Points on a hilly landscape, in no order, each with its height.
A ball rolls from a point to whichever of its 2 nearest points has the largest drop for the distance, and stops where none of them is lower. Distance is the straight distance between rows; heights are no part of it.
Z200: [ 91  66 164 121 118 184 133 134 152 127  90 120 137 160 111 127  66 105
 150 179 121 186 144 101 103]  (h 63.3)
Z953: [137  91 118 123  98 137 179 125  91 104 100 157 136 132 122 102  58 106
 170 174 122 161 136 115 143]  (h 62.3)
Z493: [114 139 139 158 167 180 113 139 134 148 158  97 107 131  88 137 157 128
  99 135 129 104  95 134 157]  (h 44.5)
Z7: [141 135 178 111 105  86  92 154 151 134 113 138 131 117 141 151 128 141
 123  81 104 112 156 119 112]  (h 28.1)
Z365: [151 128  68 115  91 131 117 115  80 122 180 116 132  91 138  74  66 125
 127  87  98  96 142 173 110]  (h 22.6)
Z99: [120 164 154 154 124 117 160 170 139 162 187 142 142 118 132 174 119 108
 175 137 113 113  69  73 123]  (h 36.0)
Z769: [ 78 150 126 135 148 114  97 138 129 116 162 164 114 178 122 165 164 167
 127 115 155 151 137  97 104]  (h 44.7)
Z460: [123 113 195 112 134 162  91 175 177 128  70 145 164 186 104 129  96 139
 111 132 113 110 103  81 113]  (h 22.0)
Z697: [120  97 162 117 110 134 128 163 125 132 114 145 149 167 106 144  71 129
 153 153  99 106  97 103 133]  (h 18.3)
Z671: [103 128 129 101  91 124  76 128 122 119 154 118  91  84 160 132 128 152
 122  69 103 128 192 170  95]  (h 71.7)
Z703: [115 107 113 140 139 140 165 107 117 125 110 125 134 133 139 113 146  87
 131 160 160 157 173 133 126]  (h 56.1)
Z926: [189  95 106 116 112 136 178 115  76 106  81 133 131 111 138  77  89 107
 128 150 124 107 138 160 153]  (h 60.5)
Z417: [ 92 131 126 158 146 146 135 142 176 173 125  86 131 126  86 167 132 100
 144 142 151 160 114 107 150]  (h 26.5)
Z52: [152 126  50 112 163 112 162  79  72  73 142 148 110 135 165 104 154 144
 132 155 180 135 139 163 144]  (h 16.3)
Z670: [141 106 140 121 133 177 162 160 130 130 133 114 126 100 145  83  91  61
 108 133  99  94 117 145  97]  (h 38.8)
Z754: [103 136 185 136 153 152 105 144 182 136  73 118 162 194  94 124 124 126
 114 127 137 121 123  78 113]  (h 25.4)
Z884: [ 95 171 158 130 150 154  73 138 160  98 150 155 113 168 114 153 178 174
 108  83 142 124 144  91 100]  (h 47.0)
Z106: [187 134  55 101 165  84 184  63  87  65  99 157 118 144 174 100 154 146
 133 169 189 143 124 152 178]  (h 19.2)
Z996: [112 152 171 109 131 159  51 138 147  83 143 149 105 127 111 156 156 160
 110  70 115 117 147 115  98]  (h 48.7)
Z231: [131 128 177 121 133 140 138 175 148 150 136 148 154 146 127 131  86 101
 136 126 105 104  94  90  92]  (h 13.4)
Z955: [138  96 146 122  91 132 111 154 105 143 113 135 131 140 107 137  89 143
 156 152  87 125 113 136 159]  (h 20.3)
Z450: [116 148  86 162 141  97 143  87 134 148  88  97 153 161  91 148 175 163
 137 162 151 149  71 101 211]  (h 34.7)
Z542: [157 156  79 142 165 101 192  89 120 129  76 111 146 149 132 116 178 107
 123 160 198 134 110 117 199]  (h 24.7)
Z458: [ 98 106 154 111  99 152 125 140 135 129 127 124 135 128 144 105  68  96
 125 114  90 135 160 135  60]  (h 75.2)
Z620: [ 98 131 119 160 133 109  99  92 147 155  80  80 132 172  54 147 157 182
 134 169 128 164  92 117 202]  (h 35.9)
Z337: [116 116 174  90  90 130  68  97 128  94  68 154 126 166 140 120 130 184
 120 108 122 130 193 128  92]  (h 24.1)
Z983: [110  59 140 119  94 178 158 143 121 116  99 143 142 154 121 107  40 107
 174 184 120 182 116 108 120]  (h 62.7)
Z201: [139 156 124 157 140  94 106 144 137 171 145 102 128  97  93 163 179 158
 117 125 126 105  76 123 189]  (h 44.6)
Z886: [116 117 116 142 131 155 153 134 114 133 116 119 126 155  82 150 116 116
 167 181 137 149  93 100 194]  (h 35.0)
Z93: [104 153 108 140 163 113 166 124 114 121 183 159 134 163 157 134 159 127
 133 120 163 124 113  99  93]  (h 43.8)
Z202: [156 113 116  88 121 110  89  60  90  93 100 134 130 166 163 109 174 187
 102 140 142 112 177 177  94]  (h 17.6)
Z796: [122 118  97 118  97 156 110 124 110 129 173  96 107  64 130  83  77  97
 120  96  90 113 160 180  89]  (h 15.7)
Z789: [148 183 174 155 152  95 111 164 192 167 137 121 150  98 129 145 172 120
 103  74 123 101  97  85 120]  (h 26.0)
Z645: [150 184 114 149 149  69 106 122 164 154 141 115 142 139 108 156 202 186
 108 117 130 107  65 123 177]  (h 39.6)
Z305: [102 129 153 106  91 127 107 153 172 132 160 119 113  78 144 122  71  92
 125  82  78 133 156 138  42]  (h 74.0)
Z783: [189 106 131 116 113 103 170 139 108 133  86 127 142  81 147 112 109  75
 129 156 105 101 125 156 160]  (h 58.9)
Z579: [107 167 166 146 158 119 105 128 177 154  95 111 148 168 100 142 158 140
 104  96 143 131 126  86 134]  (h 24.4)
Z644: [133 136 145 143 161 165 184 145 125 130 157 122 140 115 150  97 123  56
 108 130 129  98 123 125  81]  (h 48.9)
Z600: [101  82 159 109  90 206  86 126 137 127 106 114  94 113 124 118  94 131
 126 136 109 155 189 171  89]  (h 65.6)
Z925: [165 132  69 114 117 122 167 127  67 117 163 127 115  91 143 101  85 119
 138 117 113  98 121 159 134]  (h 22.2)
Z23: [125 103  50 133 152 145 155  91  66  97 153 134  94 116 143 104 146 126
 129 146 162 150 178 176 148]  (h 20.5)
Z558: [157  80 162 102  88 125 132 170 163 153  98 111 131  83 150 100  82  78
 117 133  72 107 112 157 110]  (h 50.8)
Z610: [112 149  72 127 138  96 117 115  77 110 218 172 111 149 159 140 156 186
 133 107 128 116 101 131  97]  (h 40.0)
Z588: [125 136  93 132 128 108 115 127 105 133 195 128 100  69 167 134 157 131
 106  94 120 117 149 170 106]  (h 32.8)
Z752: [155 150  82 129 113 135 207 154  77 113 149 142 103  85 137 113  75  84
 163 135 125 126 101 137 158]  (h 18.2)
Z825: [183 171 105 124 159  98 176 120  90 116 179 153 150 133 155 119 136 123
 131 122 133  77  83 127 111]  (h 25.8)
Z250: [173 104  83 115 105 153 179 114  63  93  72 151 111 103 136  50  51 108
 143 156 122 142 130 153 167]  (h 61.2)
Z92: [155 100 154 131 100 109 147 142 148 159  96 115 136  86 132 131 105  78
 130 145 102 119 134 157 128]  (h 55.8)
Z956: [ 99 132 100 150 129 158 200 141 125 135 133 118 119 126 109 161 122  74
 185 179 155 162 111  82 192]  (h 36.5)
Z122: [154 125 165 109 102  94  80 130 131 139  99 137 148 138 123 154 134 156
 124 119 110 113 147 138 140]  (h 25.3)
Z507: [107 115 183 112 108 135 106 153 192 144  91 113 120 118 121 160 118 104
 119 116 120 161 164 119  83]  (h 56.0)
Z583: [154 162 126 136 131 130 170 142  96 124 193 151 139 116 139  98  90 101
 142 108 105  81  81 124  95]  (h 22.1)
Z477: [151 115 173 122  99 114  68 154 133 146  94 129 137 134  94 151 122 172
 135 138  86 112 107 131 167]  (h 22.8)
Z569: [138 109 157  92 106 128  81  84  97 103  86 144 141 179 141  98 155 179
 110 135 124 124 173 153  99]  (h 21.7)
Z189: [ 97 121 159 149 163 174 118 154 156 157 137  97 124 127  99 152 131 105
 114 136 143 131 143 119 120]  (h 36.1)
Z37: [121 117 140 136 123 128 112 123 140 151  93 105 139 154  74 150 133 144
 136 167 132 139 117 108 190]  (h 33.5)
Z430: [158 105  65  95 143 107 115  62  69  83 146 138 119 145 174 108 154 180
 111 142 153 122 156 189 115]  (h 11.0)
Z641: [ 60 128 106 167 136 125 145 135 167 170 138  97 130 129  89 178 160 129
 156 142 162 178 101  91 192]  (h 15.8)
Z339: [167 165 144 118 140  75  88 128 128 139 139 134 142 146 131 152 169 168
 104 108 123  84  86 126 142]  (h 34.3)
Z979: [109 125 179 113 108 135  67 152 199 120 107 123  97  84 120 175 135 134
 124  77 111 159 188 129 113]  (h 52.3)
Z462: [130 154 144 158 151 132  97 131 164 165 137  95 115 108  85 147 175 139
  94 120 122 111  99 143 171]  (h 49.8)
Z472: [112 164 137 151 166 117 159 148 146 152 177 142 154 138 155 141 155 104
 132 120 165 120 117  84  89]  (h 46.0)
Z647: [117 106  66 130 132 118 141 113  76 118 169 121 100  98 161 127 160 137
 115 121 150 143 167 173 124]  (h 25.5)
Z535: [173 131  71 119 161  92 185  62 111  98  69 134 142 147 155  95 173 134
 131 182 213 146 133 127 188]  (h 21.4)
Z127: [100 131 197  98  96 159  52 132 173  77 112 136 102 120 117 157 145 160
 111  69 110 126 179 121 114]  (h 50.0)
Z572: [185 163 128 126 163  88 133 116 120 130 163 135 150 143 156 121 175 134
 100 115 141  61  93 125 126]  (h 30.1)
Z351: [108 193 176 161 165 120 103 140 210 158 125 117 145 119 108 145 164 131
 108  73 146 123 103  82 128]  (h 15.5)
Z866: [123 117 111 137 147 159 180 120  92 112 144 133 124 129 148 102 122  76
 130 147 150 133 157 135  92]  (h 54.2)
Z422: [123 123  76 109 131  80  98 115  97 118 200 146 122 108 179 130 145 172
 114  77 132 112 139 155  90]  (h 37.7)
Z702: [157 168 155 157 139 104 147 172 160 176 152 134 158 112 126 149 148 112
 137 120 117  94  70  86 147]  (h 33.4)
Z663: [ 67 126 110 154 136 113  88  96 147 149  96 104 129 172  68 152 160 185
 133 136 147 195 127  98 171]  (h 38.4)
Z284: [101  83 145 119  98 167  91 109 127 125 100 104  89 100 134 124 129 129
 112 131 124 173 222 181  86]  (h 67.7)
Z541: [136 155 155 150 167 123 156 142 142 148 172 129 135 112 155 122 147  76
 112 117 133 101 123 112  82]  (h 49.7)
Z117: [106 144  60 140 155  92 146 112  92  97 193 179 129 169 155 159 167 160
 141 131 150 135  86 109 120]  (h 41.7)
Z428: [151 108 110 123 117 157 183 169 115 127 131 128 116  84 130 102  66  54
 142 140 103 111  95 143 138]  (h 26.1)
Z616: [ 71 154 119 154 147 109  75 114 158 121 133 133 122 186  84 164 183 187
 105 114 160 163 115  95 137]  (h 41.8)
Z967: [152 131 155 125 119 122 166 171 123 136 154 153 163 129 134 110  73  99
 153 122  99  84  72 103 108]  (h 18.4)
Z473: [111 134 153 119  92 112  81 153 144 115 171 128  95  60 151 149 101 129
 127  63  74 136 177 160  75]  (h 72.8)
Z632: [142 148  52 134 153  81 177  64 130 130  75  97 149 144 123 121 177 152
 136 166 173 156  74 119 229]  (h 29.9)
Z88: [ 96  72 169 117 106 189  91 127 134 118  87 121 120 158 104 119  94 140
 128 154 114 164 166 133 108]  (h 64.2)
Z635: [112 110 125 115  87 140  91  99 110 131 129 106 102  89 157 115 140 142
 113 105 120 146 214 198  96]  (h 70.0)
Z320: [157  86 103 126  85 152 187 104 109 104  59 146 121 107 140  61  46  93
 162 166 120 171 150 136 120]  (h 61.9)

For each start below, name the point where the ball stops.
Z635 => Z752
Z458 => Z752
Z926 => Z752
Z201 => Z231
Z122 => Z231
Z866 => Z752
